Points, in no order, along strands that fork, close into loops and pass close to each other.
In the rows, 100 means zero.
Points whose rows are less than 25.7 apart are linked; no others are. Some points are linked to none.
sul: 66; 79; 147; 111; 158; 92; 89; 118; 104; 93
Gik: 74; 77; 88; 83; 142; 105; 139; 100; 106; 131
ragem: 81; 115; 92; 104; 81; 109; 111; 101; 80; 111
das: 125; 119; 84; 77; 31; 110; 85; 90; 133; 111
Sarur: 116; 121; 78; 71; 32; 113; 97; 93; 130; 122
Solad: 101; 82; 92; 80; 140; 101; 132; 93; 110; 112
bape: 121; 113; 93; 113; 72; 102; 79; 98; 90; 86
suzo: 96; 79; 118; 103; 144; 97; 99; 99; 95; 89
kedup: 52; 97; 102; 108; 109; 102; 126; 109; 79; 123
mopo: 65; 81; 127; 99; 150; 99; 112; 108; 100; 107
pebo: 132; 111; 83; 89; 77; 103; 100; 92; 106; 96
Pada: 157; 110; 83; 88; 72; 93; 90; 93; 121; 89
Gumeg: 90; 124; 94; 108; 63; 108; 95; 100; 82; 103
talos: 108; 89; 106; 109; 122; 95; 95; 98; 87; 82
vadop: 148; 110; 78; 75; 82; 97; 110; 91; 119; 100
mip: 98; 109; 71; 86; 88; 109; 131; 98; 101; 125
Pizo: 81; 86; 101; 91; 131; 104; 128; 98; 96; 113
Gepif: 67; 85; 133; 115; 133; 92; 100; 108; 83; 93
Vala: 132; 101; 86; 140; 93; 80; 56; 99; 92; 66
dobon: 97; 77; 122; 122; 140; 87; 82; 104; 91; 76
fupu: 42; 84; 129; 106; 139; 97; 117; 116; 92; 116
Bebed: 130; 113; 89; 133; 66; 93; 52; 100; 93; 73
zela: 105; 127; 90; 98; 37; 114; 79; 96; 103; 106
gos: 126; 93; 87; 86; 115; 96; 115; 90; 107; 94
gelu: 77; 89; 108; 98; 128; 101; 119; 100; 90; 106
Lev: 56; 84; 147; 125; 134; 83; 86; 120; 86; 83
kib: 124; 119; 81; 82; 57; 108; 101; 93; 118; 109
futid: 103; 99; 74; 81; 104; 107; 137; 95; 105; 122
patur: 101; 124; 95; 111; 57; 110; 83; 99; 85; 94
Fegi: 126; 97; 88; 92; 104; 99; 110; 90; 102; 91
Vif: 93; 77; 100; 79; 150; 104; 132; 97; 113; 116
fet: 104; 84; 113; 119; 130; 90; 85; 98; 86; 76
Tuso: 114; 87; 85; 74; 130; 99; 137; 90; 112; 111
kagan: 129; 109; 87; 141; 77; 87; 51; 99; 91; 69
nuvov: 117; 104; 87; 92; 94; 103; 114; 94; 97; 99
tate: 140; 115; 76; 71; 69; 99; 116; 92; 126; 112
diri: 73; 76; 143; 99; 167; 99; 96; 116; 110; 101
bobab: 114; 86; 103; 99; 128; 96; 105; 94; 97; 86
kefe: 123; 118; 91; 129; 55; 98; 49; 101; 95; 76
sufe: 127; 99; 92; 131; 99; 87; 67; 98; 89; 69
tif: 81; 74; 92; 77; 151; 104; 140; 101; 116; 131
Teved: 131; 119; 87; 87; 34; 108; 75; 93; 126; 99
Vin: 80; 84; 88; 84; 131; 106; 137; 98; 101; 124
kotu: 87; 72; 134; 111; 159; 91; 83; 110; 102; 84
kefo: 107; 112; 82; 90; 82; 108; 115; 95; 98; 108
duze: 90; 74; 130; 122; 150; 85; 78; 107; 94; 78
biz: 65; 105; 100; 106; 100; 102; 120; 103; 79; 113
lipat: 67; 89; 114; 102; 129; 98; 115; 104; 87; 106
beges: 103; 129; 96; 106; 36; 113; 70; 98; 99; 100
zut: 146; 113; 83; 88; 58; 102; 83; 92; 122; 93
povit: 116; 120; 94; 109; 63; 105; 78; 97; 93; 89
lef: 109; 122; 73; 72; 33; 113; 106; 94; 133; 129
Zap: 123; 120; 86; 93; 64; 107; 96; 94; 105; 99
zesuz: 101; 113; 76; 89; 82; 108; 122; 96; 99; 117
vuken: 59; 87; 139; 121; 129; 86; 96; 114; 79; 88
Nolo: 125; 104; 93; 121; 85; 94; 74; 97; 91; 77
mur: 86; 122; 88; 103; 69; 109; 104; 100; 83; 111
pifig: 129; 117; 74; 71; 62; 107; 114; 91; 125; 116
duvas: 116; 124; 88; 95; 49; 111; 84; 97; 105; 102
mabo: 110; 123; 95; 110; 38; 109; 59; 97; 99; 90
sota: 76; 109; 92; 104; 91; 105; 120; 101; 79; 112
Kovov: 109; 99; 79; 81; 109; 105; 130; 93; 103; 113
Risom: 43; 82; 138; 102; 149; 96; 116; 120; 99; 115
vozi: 148; 108; 82; 86; 84; 97; 102; 91; 115; 92
pez: 44; 90; 123; 109; 126; 94; 118; 114; 81; 111
Mome: 117; 122; 95; 119; 43; 105; 54; 99; 97; 86
giv: 47; 93; 115; 110; 119; 96; 123; 110; 80; 117
Sotef: 92; 76; 124; 104; 153; 96; 97; 103; 101; 90
dun: 130; 92; 84; 76; 119; 99; 129; 89; 114; 104
Seso: 102; 96; 109; 128; 107; 88; 81; 101; 77; 76
kubo: 137; 117; 85; 88; 47; 106; 79; 93; 122; 98
ruk: 70; 84; 128; 107; 138; 95; 106; 106; 90; 99
vosu: 65; 77; 132; 95; 159; 100; 108; 112; 107; 109
fidu: 60; 81; 153; 117; 149; 85; 85; 122; 95; 87

A fork is a point with three links, a tip a point with one. Leave the first point through the second and follow the links. Name the first fork or tip that comes.
kotu / duze: bobab
tate / pifig: Zap
Pada / zut: lef
das / Teved: vozi

How many points has the smallest loop of links through each point below? Write - if it is on no loop.
vosu: 9
kefo: -
vadop: 7

A tip is a point with one link. Name the tips that can be reached along the links from each point below, in the order of the rows.
kib: lef, Risom
kefo: Kovov
talos: suzo, bobab
